Points on a hilly landscape, in no order, each with its height.
A ball rolls from a point to whichever of its 2 nearest points has the largest drop for the distance, and stops where none of them is lower. Distance is the straight distance between rows; heights are no part of it.
Rovuf h=65.9: -14 -44 4 -38 -34 62 1 33 29 -28 21 34 -21 33 -48 12 -26 27 0 -5
siv h=24.2: -30 36 1 65 62 8 20 -17 -47 30 91 -29 -26 16 -25 2 -27 58 26 -23
nuka h=39.9: 13 -22 -20 2 14 25 -17 16 21 15 32 40 -30 37 -40 -55 -10 -20 7 -25
siken h=38.0: -46 -26 32 -17 0 21 -33 -11 33 3 32 10 -24 45 -35 -49 -40 10 59 -38
guka h=32.5: 11 26 28 5 8 -69 43 -20 -5 15 0 -24 29 -23 -5 -30 -20 8 50 -42
fosa h=30.8: -27 -32 25 4 -18 17 17 17 14 3 62 -22 -11 12 -8 -46 -19 38 47 -10
feneg h=67.1: 5 18 -15 -22 -15 -83 20 -24 -17 -7 -40 33 -13 -45 3 -10 10 -12 5 -43
loz h=31.1: -50 66 -4 45 67 22 79 -31 -34 35 93 -73 -10 26 -4 4 -24 39 3 -33
tisa h=68.8: -15 -60 3 -64 -36 55 -56 38 51 -31 -37 49 -11 33 -30 30 -14 -13 -64 -12
nov h=30.3: 27 49 -22 30 69 -73 -20 -53 -67 23 -27 3 4 -67 10 -17 9 -38 -2 -72
teba h=51.1: -4 -2 18 -17 -46 37 37 67 15 -28 1 -35 38 5 13 43 15 16 16 66
Nukid h=48.9: 32 -40 -20 12 -5 13 -38 40 20 -84 -67 9 41 -32 1 35 -1 12 -32 102
dofin h=51.3: 41 -71 55 -36 -30 30 -52 31 47 -31 -37 -2 12 -27 41 -13 7 12 -56 10
dazi h=52.3: 7 60 -18 19 21 -18 47 11 -41 34 15 -24 21 6 -18 35 12 -46 34 22
zof h=52.2: 52 3 24 -17 13 -8 -2 5 12 26 -33 36 21 29 -23 2 15 -26 -20 1
Ler h=63.7: -2 22 -7 -30 -2 -70 -26 -58 22 -9 -66 33 -24 -7 25 -32 19 -13 -44 -47
Nos h=85.5: -32 18 -5 -6 -31 57 38 -5 -7 11 42 -2 5 52 -30 63 -29 27 31 26
zefo h=19.7: -34 14 -7 50 19 -68 -10 -25 -53 16 23 -6 -36 -40 -7 -5 -16 4 25 -16
ziz h=76.5: -27 -44 37 -50 -47 3 20 25 35 24 -20 -4 48 40 -16 -9 -52 14 28 -73
Rika h=16.4: -33 26 -37 9 18 21 96 30 -9 -23 68 -13 -48 -5 -16 -6 3 43 5 -11
zaron h=56.8: 21 -80 51 -51 -36 63 -14 92 43 -29 -38 -7 26 -10 12 16 -14 -3 -58 8
zugut h=55.0: -8 -36 38 -53 -78 35 20 68 13 -15 -28 -15 48 14 11 52 -21 -5 1 15
Zesim h=56.0: 21 -23 27 -44 -14 -14 -39 6 36 -4 -67 46 -1 42 -13 20 16 -37 -42 7
taron h=8.3: 21 53 -14 48 81 -18 40 14 -66 34 57 -67 7 -72 21 -45 -8 -10 48 -42
guvof h=35.1: 12 33 -21 29 61 -58 -57 -55 -31 25 -30 -4 -24 -44 31 -52 30 -59 -16 -36
Vuta h=8.6: -25 7 -13 13 -6 10 36 35 7 -28 41 27 -43 7 -29 21 4 39 11 10
Sizat h=45.0: 39 26 24 25 27 -47 -45 -35 -23 25 -57 16 28 -19 20 17 47 -29 6 21
molan h=6.3: 8 43 -16 17 59 -12 88 -7 -31 12 57 -58 11 -40 9 -29 -3 34 24 -49
pemad h=48.4: 33 33 1 34 28 -24 9 7 -27 14 -29 27 21 -2 -23 26 31 -33 -2 30
niv h=46.9: -18 3 -19 13 9 50 17 14 1 26 66 17 -30 50 -51 -12 -27 -7 31 -2
Leder h=53.3: -38 52 -34 35 30 48 50 1 -26 28 80 -17 -23 52 -40 36 -16 -10 32 15
Sema h=14.4: 20 5 -6 28 74 -32 33 -21 -18 16 59 -32 -14 -28 -15 -70 -28 28 29 -74
zep h=31.5: -3 -20 4 33 8 -2 -47 -10 -10 -4 9 33 -15 4 -7 -3 14 18 -17 49
Veti h=42.5: -33 34 -24 40 -13 21 70 -5 -30 -1 52 -59 7 -30 36 17 17 38 15 43
Lanam h=69.9: -1 -22 -18 -33 -46 -57 37 8 12 -4 -23 13 14 -16 0 -33 -28 -10 8 -75
gusa h=56.6: -21 82 -40 45 55 7 68 4 -48 27 53 -42 -2 11 -5 47 17 -9 16 24
vabin h=17.3: -7 -23 42 -13 -16 30 -53 11 14 14 -2 6 -10 56 -27 17 -9 -22 16 37
tumo h=82.3: -45 2 -20 -37 -59 49 43 51 7 -6 40 -10 1 37 -34 25 -23 -8 37 -13
vugo h=24.0: -20 9 -1 72 16 -52 -65 -58 -42 5 -3 9 -17 -42 29 0 7 25 -6 13
Bidus h=58.1: 27 -24 40 -50 -69 -11 13 44 12 16 -60 5 58 -6 5 26 3 -20 -7 -5
zomi h=78.6: -19 -15 5 -89 -16 -13 -58 -11 76 -7 -92 -18 -22 54 60 -27 17 -28 -62 -60
Duve h=78.2: -30 -28 -4 -35 -13 -18 -73 -29 43 -18 -33 9 -49 27 24 -42 3 -17 -38 -5
lilu h=19.2: -2 47 -32 10 -24 -30 92 -17 -40 -15 12 -7 8 -54 16 30 0 37 6 -10
pom h=88.5: -25 48 -27 21 -1 56 84 -5 1 8 42 -16 21 58 -1 72 13 23 -5 60
Fupag h=40.8: 1 17 23 14 23 -40 -80 -57 2 21 -48 2 -13 7 52 -30 48 -18 -11 15
Sigor h=85.3: 6 1 -29 21 25 -48 -44 -38 -14 -4 -3 35 -63 -19 -4 -42 15 -9 -36 -12
Lazu h=26.1: 31 49 -41 49 56 -36 18 -33 -90 18 13 -11 5 -100 14 11 1 -10 6 -59
mavok h=9.3: -43 20 5 -7 28 -22 26 -18 1 -9 38 17 -34 12 -55 -8 -47 35 49 -53
Befu h=46.4: 70 -35 37 -9 -5 40 -27 16 24 -30 -28 13 31 -43 37 -12 34 48 -31 44
Modu h=59.8: 10 6 -1 -47 2 -47 -16 6 32 -2 -77 37 -7 22 6 -21 35 -51 -25 -40
fetup h=17.0: 2 -22 -1 -27 -5 9 -99 -31 33 20 -44 -19 -13 61 18 -13 9 -67 -29 47
vin h=66.5: 57 24 -27 25 -6 19 64 -20 -25 18 19 5 33 -17 22 38 18 17 -17 22
liso h=40.0: 36 26 -36 38 36 -30 -40 -48 -41 6 -39 37 1 -78 51 -12 48 -31 -27 -8
nak h=41.1: 47 -25 40 13 16 21 -67 -22 27 -7 -20 9 4 -16 50 -44 51 1 -23 27
fuvid h=15.7: -58 21 -19 -15 -3 18 79 -3 11 -1 63 -10 -15 25 -40 15 -33 34 36 -46
nal h=46.3: 35 -12 -16 -6 5 -14 -34 11 24 -65 -78 44 15 -35 19 26 47 -7 -43 57
pogaz h=65.2: 6 -68 -24 -24 -37 59 -57 14 21 -35 -14 34 0 12 -21 36 -31 -3 -44 44
boku h=28.1: -17 24 30 15 -12 -18 37 -25 -12 37 37 -24 19 13 -21 7 -41 26 71 -20
vef h=51.4: 0 -13 -13 40 14 -5 -43 24 1 -48 -37 10 19 -6 -11 45 16 13 12 108
dad h=46.7: -17 31 -29 1 -45 27 80 28 -4 -7 24 -58 31 -4 31 30 31 -2 19 53
Siz h=69.5: 17 13 -28 46 2 23 31 -29 -28 7 42 39 0 7 -2 39 -7 57 -21 24
pap h=22.4: 8 59 -60 37 24 -25 73 -38 -90 1 21 -24 3 -87 20 48 10 22 -14 -27
pupo h=24.4: 7 -14 3 7 14 -11 -71 -39 11 42 -3 -3 -32 55 3 -50 0 -58 0 7
tepi h=23.9: 11 -12 14 18 -14 -3 31 24 -5 9 46 -47 8 -28 24 -57 13 12 56 -2
sop h=36.4: 31 31 2 -25 -14 -33 73 15 -5 32 -13 -15 43 -9 2 -8 -1 -24 34 -38
kar h=37.6: -61 67 -15 31 9 29 98 -31 -8 5 77 -86 6 1 26 -1 11 29 -4 0
Ronug h=10.6: -8 -25 49 -24 -7 16 -91 11 33 -10 -46 -15 -4 40 2 21 2 -45 -13 74
sivo h=54.1: -41 -12 -4 15 -20 38 -28 24 1 -41 4 17 10 26 -36 65 -10 17 21 104
gel h=63.9: 71 4 -10 4 -30 2 38 -18 -18 0 -32 6 50 -52 35 13 29 -6 -5 17
nuro h=32.3: 34 -10 -12 27 41 -7 -36 -6 -2 33 24 11 -19 10 -4 -80 12 -36 -1 -16
Vog h=16.8: 3 13 -13 26 20 -42 21 19 -28 20 45 -55 -5 -69 20 -67 1 -27 58 -28
kofuv h=24.9: -5 -42 75 -54 -17 72 -62 37 52 -1 -11 16 -1 53 -27 13 -25 -7 -2 -8
noser h=61.5: 34 -88 26 -33 -30 71 -57 40 48 -37 -45 0 18 -3 -1 47 -41 -5 -82 44
bobi h=61.2: 58 0 -2 -27 -38 18 60 47 5 4 -29 7 60 -18 10 21 26 -10 -18 14
seb h=73.3: -26 -46 34 -65 -47 -49 -2 9 46 -1 -45 2 16 19 4 -33 -27 2 1 -74
kato h=43.4: 16 4 -34 2 11 -31 -43 -38 -1 -37 -81 51 -2 -53 44 7 62 -14 -49 8
duvud h=16.6: -17 5 5 37 52 -16 -2 -3 -18 2 60 13 -52 14 -34 -32 -7 42 21 -27
fufe h=82.2: -33 -14 -29 5 12 -29 -75 -3 10 -23 -6 30 -77 21 -16 -35 20 -26 -19 18
Tis h=36.2: 4 -22 7 19 8 -10 -89 -30 12 -16 -51 9 -17 -10 33 -7 33 -5 -30 58
nabet h=73.5: -16 -48 15 -72 -30 19 -63 2 58 -19 -55 12 -30 26 27 -1 -3 -12 -76 -30
baga h=61.6: 23 -50 11 -34 -26 53 20 60 38 -37 -3 24 17 4 -6 12 -9 29 -36 16
mufo h=32.6: -27 -40 66 -58 -4 32 -54 20 63 6 -5 5 12 69 -38 -45 -37 -2 30 -58
sato h=15.0: -2 13 -22 17 3 -28 38 5 -32 -9 23 7 -27 -36 -7 0 -4 10 11 -1
dopam h=23.3: -8 -8 30 2 -31 2 -19 -36 -3 22 8 0 13 35 -18 5 -42 -1 42 11
Nagos h=79.2: -27 -12 -1 -44 -47 26 36 16 25 24 16 -6 27 50 -46 7 -62 -16 60 -53
vezik h=27.5: 8 -12 -21 64 -19 -11 -39 -35 -43 -4 -6 13 7 -36 19 29 3 24 -13 52

Where does a ball stop that starts at each point below?
Ler | Tis
Nos | Tis
Leder | Ronug
bobi | mavok

Call two points neighbours if one is among the 2 nearest of the other. Go from one point of each pair to the other, from neighbour to neighbour, staying as low as possible. Name the highest point that can't be avoided.
Vuta and Ronug | siken
molan and mavok | duvud
sato and mavok | Rika
